Points, in no order, along strands that fork and pass close to each other.
In the rows, zero is written as 128.
Two points are linked if the straight distance between their rows is under 127. Some points are linked to none.
z131: [159 116 166 141 121 131 165 134  73 114 137 118 103 128 129 166 105 150
 165 129 144 134 144 143 118]
z81: [125 109  89 119 127 129 153 132 116  96 148 154 109 103 142  78 158 139
 122 138 119  87 129 155 147]
z561: [116 147 125 120 161 106 146  92 179 132 102 141  90 165 153 110 114 141
 110 161 143 118 131 125 106]
z644: [130  95  98 122 134 119 145 126  65 173  98 132 108 172 125  69 128 149
 139 143 137 121 161 133 105]
z211: [ 78 130 139 130 160  84 220  86 148 141 137 120 119 111 115 100 128 165
 137 131 109 102 126 123 134]
z820: [102 120 107 146 195 154 177 133 127 122  64 158  50 142  79  64 126 128
 105 190 111  97 128  90 138]
z141: [126 156 112 162 143 146 158 181  94 145 116 201  92 134  99 113 105 103
 125 170  83 116 117 158 125]
z281: [142  97 134  69 101 150 111  96  81 124 110 113 191 118 195  82 146 154
 175 144 171 125 128  83 113]
z161: [ 89 143 133 109 156 137 173  65 162  86  83 127 103 128 140  69 124 149
 107 139 160 107 103 102 113]
z933: [194 139 126 152 107 147 140 197 104 105 135 142  99  98 127 222 117  82
 141 113 105 160 114 154 147]
z386: [ 87 128 174 120 132 122 100 121 225 161 200 112 160 138 126 148  98  86
 123  92 114 148 134 147 122]
z732: [112 141 144 123  40 119  43 154 140 130 150 104 134 124  99 211 152  85
 126  84 137 158 169 104 146]
z575: [ 64 103 131 108 149  75 140 138 158 119 163  90 156 120 140 200 151 147
 142 156 128 146 120  99 142]
z513: [113 129 150 139  93 144  79 136 125  44 112  38 180  88 154 164 109 160
 151  90 130 156 111 119 187]
z492: [151 106 169 115 156 137 147  75 125 149 109 105 142 154 143  63 143 157
 125 178 173 111 115  88  90]
z608: [104 155 162 175 139 105 162 147 180 123 122 138 107 135 134 209  84 144
 140 141 120 149 136 138 148]
z31: [131 117 146  70  83 123  54 122 107  86 157  79 193 110 149 161 158 136
 150 105 120 152 145  89 135]
z572: [112  88 129  64 128 132 134  72 138  88 124  79 195 106 183 118 158 165
 156 165 162 142 137  73 128]
z704: [150 157  76 105 131 120 131 123  73  92  93 115 115 133 108 111 136 131
 158 111 110 130  94 147 166]
z859: [129  64 143 125 110 126 111 101 185 149 162  84 161 132 167 136 116 130
 100  95 175 141 147 124 108]
z657: [ 92  95 136 158 128 132 109 124 168  92 121  54 125 125 146 149 141 144
 135 122 200 154 113 118 182]
z987: [166 171 157 135  71 135  59 164 127 101 112 134 127 133 106 198 133  88
 135  96 121 170 120 123 134]
z560: [130 134 133 118  95  74  87 156 175 174 149 141 132 140 147 215  94 131
 110  95  99 125 143 115 116]
z534: [101  86 122 114 127  92 179 109 190 165 133 165 165 139 169  85 140 141
 112 163 117 132 155 108 119]
z479: [150 187 139 118  77 116  84 123 117 115 134 166 170 132 108 111 133 129
 112 104  78 123 152 143 132]
z247: [111 124 156 132  70 101  74 141 143 145 156  64 179 120 155 169 126 134
 113  81 158 142  68 120 149]
z436: [ 60 123 151 132 179 132 150  93 229 165 180 125 134 115 145 157  86 120
 113 123 130 125 172 144 103]
z149: [180 104 120 184 126 147 172 182 111  99 132 114 121  77 108 175 138 118
 156 100 107 161 113 167 192]
z771: [ 68 137 122 114 143 113 148  71 200 108 111 101 165 122 158  86 146 143
 103 125 169 149 113 108 120]
z519: [136 192 127 148 108 124  60 187 163 181 158 176  97 121  99 169 136  61
 130  93  68 127 176 146 118]
z906: [110 135 119  95 163 152 167  81 114 112  94 132 105 152 131  33 112 148
  89 181 110  80 130 110  82]
z733: [143 152  99 185 168 135 198 150  92 113  81 157 112  86  79 112 130 155
 126 143  78 119 101 149 171]
z437: [ 95 133 128 120 115  86  87 168 139  97 155  91 166 103 162 184 160 140
 147 115 113 159 125 110 118]
z845: [112 121 123  99 107 120  82 125 175 182 178 147 133 154 109 133 123  77
 120  77 112 142 173 147 123]
z718: [131 130 156 139 118 114 149 147 135  89 111 120 129 126 148 140 113 137
 158 115 132 159  61 122 156]
z676: [ 98 139 142 110  75 122  63 106 132 151 164  93 173 132 112 182 169 107
 117  94 151 157 207 106  99]
z391: [118  61 135 129 129 129 172 105 133 101 113 106 118 111 142 101 104 178
 151 107 145 139 145 109 163]
z359: [128 126 123 124 187 168 129 133 113  95 118 148  91 134 120  67 103 136
 106 146 107  88 102 144  75]
z697: [150 161 176 149 142 160 106 152 153 134 152 183 103 131 101 179  80  90
 124 126 108 120 127 163 125]
z854: [133 131 148 172 173 109 212 134 142  94  76 118  82  75 123  91 144 155
 138 143 114 103  59  77 153]
z944: [190  89 116 110 138 147  69 124  90 100 125 109 132 128 132 148 140 153
 142 126 157 111 107 100 151]
z807: [169 127  95 175 135 165 140 177  95 103 113 174  95 108 131  90 148 120
 112 168 114  94 119 161 143]
z660: [136 163 118 112 111 105 142 103  94  92  94  97 124 122 166 100 142 153
 171 136 153 129  81 127 158]
z816: [182 150 118 117 109 134  52 176  92  97  97 155 136 133 131 135 130 114
 136 105 109 147  96 121 110]
z747: [108 164 125 141 125 143 100 126 109  92 133 134 109 122 133 167 147 116
 130 116 186 139 132 145 107]
z330: [133 155 149 147 126 105 144 126 168 113 114 155 120 141 139 121 105 142
 129 127 113 136 122 150 143]
z460: [114  90 105  96 109 129 157 105 142 181 143 172 162 152 168  69 126 107
  81 153 130 118 181 137  69]
z187: [129 112 123  78 112 105 107 100 134 136 138 115 172 155 142 103 140 133
 134 114 137 141 102 118 139]
z582: [136 197 123 119  95 127  74 148 118 158 130 193 117 154  91 128 108  82
 100 113  73 111 168 157 110]
z139: [117 113 134 124 114  92 110 138 190 179 123 179 165 153 157 153 114 138
  99 139 115 140 159 102 110]
z670: [ 78  86 130 139 116  94 101 127 188 159 141  61 162 141 149 146 131 136
 113  96 177 169  98 116 146]
z875: [ 74 146 147 119 194 109 167  99 182 144 172 133 117 129 108 129 103 133
 144 130  92 114 137 142 115]
z223: [103 117 113 143 120 144 140 127 144 111 184 160 118  98 103 142 140 118
 114 119 133 110 155 166 167]
z327: [150 160 127 133 102 154  94 199  82 143 112 196 109 167 111  91 112  82
 120 147  80 126 134 153  91]
z959: [126  97 106  58 121 148 112  68 123 143 116 100 209 120 185 118 146 127
 108 129 185 149 147  89  40]
z873: [138 141 125 191 154 140 206 149 145  84 112 122  97  79  97 146 150 126
 153 149 112 147 107 147 202]
z686: [168 127  66 157 172 137 139 163 129 144 129 154  79 111  80 174 112 121
 111 115  89  96 100 164 172]
z668: [142 136 110  96  93 119  68  97 100 200 131 117 169 161 121 100 152 105
 103  97 148 132 153 121  74]
z709: [164 139 175 145 105 118 121 137  86 164 162 132 128 143 122 133 112 120
 148 102 122 128 141 149  82]
z284: [ 83 141  85  96 169 141 148 156  79 154 132 182  95 164  99  91 101 104
 109 191  66  89 129 139  97]
z610: [129 138 116  89  90 150  78 133  98 107 153 155 156 122 118  81 143 104
 115  88 108 124 165 147  94]
z403: [103 124 116  91  95 128  75  91 132 157 148 100 214 116 147 136 162 118
 102  93 167 154 161 105  63]
z983: [121  88 134 172 152 118 153 137 158 147 136  95  91 135 109 152 143 139
 152 135 166 146 122 121 184]
z270: [ 89 137 130  91 171 120 174 117 103 135 143 152 110 154  83  97  98 122
 154 138  69 121 127 141 109]
z711: [ 84 149 128 115 172 149 127 109 148 202 156 178  96 165 106 122  90  93
 106 164 124 102 166 144  88]
z539: [138  72 127  79 146 128 159  58 166 134 135  91 165 123 172  76 168 141
 113 170 166 111 120  82 112]
z101: [190 150  99 166  99 141 133 183  40 157  86 161 109 135  89 169 135 114
 129 142 112 143 139 153 155]
z477: [141 143 114 124 104 112 122 138 101 172 129 154 118 171 163  71 134 113
 116 149 112 108 182 150  73]
z740: [123  86 111  85  98 124 120  89 184 182 167 132 167 146 146 121 122  89
  77 106 141 140 184 135  99]
z638: [166 132  84 136 136 169 164 151  53 101  86 135  76 132 128  48 131 129
 115 194  95  73  96 145 139]
z326: [172 153  96 103  81 156  88 156  41  94 106 135 137 102 109 142 131 109
 151  79 119 144  94 142 151]
z619: [168 148 130 169 132 162 161 127  64  99  53 149 137 106  96 119 111 181
 142 136 122 145 103 120 167]
z203: [185 152 135 138 134 153 180 153  54  97  99 151  81 128 135 155  96 131
 134 167 114 110 104 154 112]
z592: [121 122 141 113  78 132  94  97 116 117 139 111 141 148 137 173 139 129
 131 117 190 147 182 123 128]
z366: [ 88 101 174 123 123  97 226  78 152 100 124  80 112 109 145 109 120 168
 149 138 138 125 115  96 165]
z661: [168 116 118 118  97 138  61 121  96  76 127  87 174  93 133 173 137 169
 143  89 129 126 136 105 175]
z725: [121 122 164 162 160 140 137  98 136 132 147  91 134 121 146 101 144 145
 140 124 188 125 111 126  83]
z91: [147 111 152 183 186 144 166 129 133 126 104 117  84 112 116 103 122 157
 127 134 159 103  87 110 114]
z508: [152 149 144 157 118 130 125 167 148 140 172 136 104 105  95 214 101  86
 135  95  92 135 131 172 168]
z979: [125 134 142 150  86 100 110 150 161 130 168  90 136 118 119 200 113 118
 122  93 123 132  91 158 191]
z465: [115 145 173 162 135 128 126 110 140 179 166 136 164 140 125  99 136 123
 127 116 139 125 147 154  75]
z811: [147  98 105 115 171 163  84 123 111 121 128 138 114 145 118 102 139 134
 103 143 158  94 108 123  97]
z51: [155 107 101 179 131 122 124 167  83 167  98 148 109 145 109 123 136 147
 141 130 125 137 164 135 137]
z728: [142 104 108 144 185 122 111 151 167 151 127 142  89 150  80 163 115 118
 132 135 121 124 112 135 178]
z585: [137 142 127 125 168 119 175 119 111  74  91  96  83  99 141  86 166 138
 177 158 141 118  61  98 149]
z567: [113 150  86 134 172 140 172 130  65 123  68 120  60 139  99  61 147 133
 126 179 128  92  84 108 128]

A fork is a point with three links. Follow the links from the first point to the second and name the forks in between, in order.
z211, z560 | z875 z740 z460
z247, z519 | z670 z740 z875 z141 z582
z572, z592 | z725 z660 z676
z31, z131 | z661 z161 z330 z660 z725
z983, z619 | z670 z508

Follow the links from the first point to the second, and from the first to the third. Name the last point that the two ways share.
z330, z668, z281 | z660
z508, z391, z820 | z875
z670, z820, z391 | z875
z477, z733, z820 | z740
z51, z508, z638 | z740
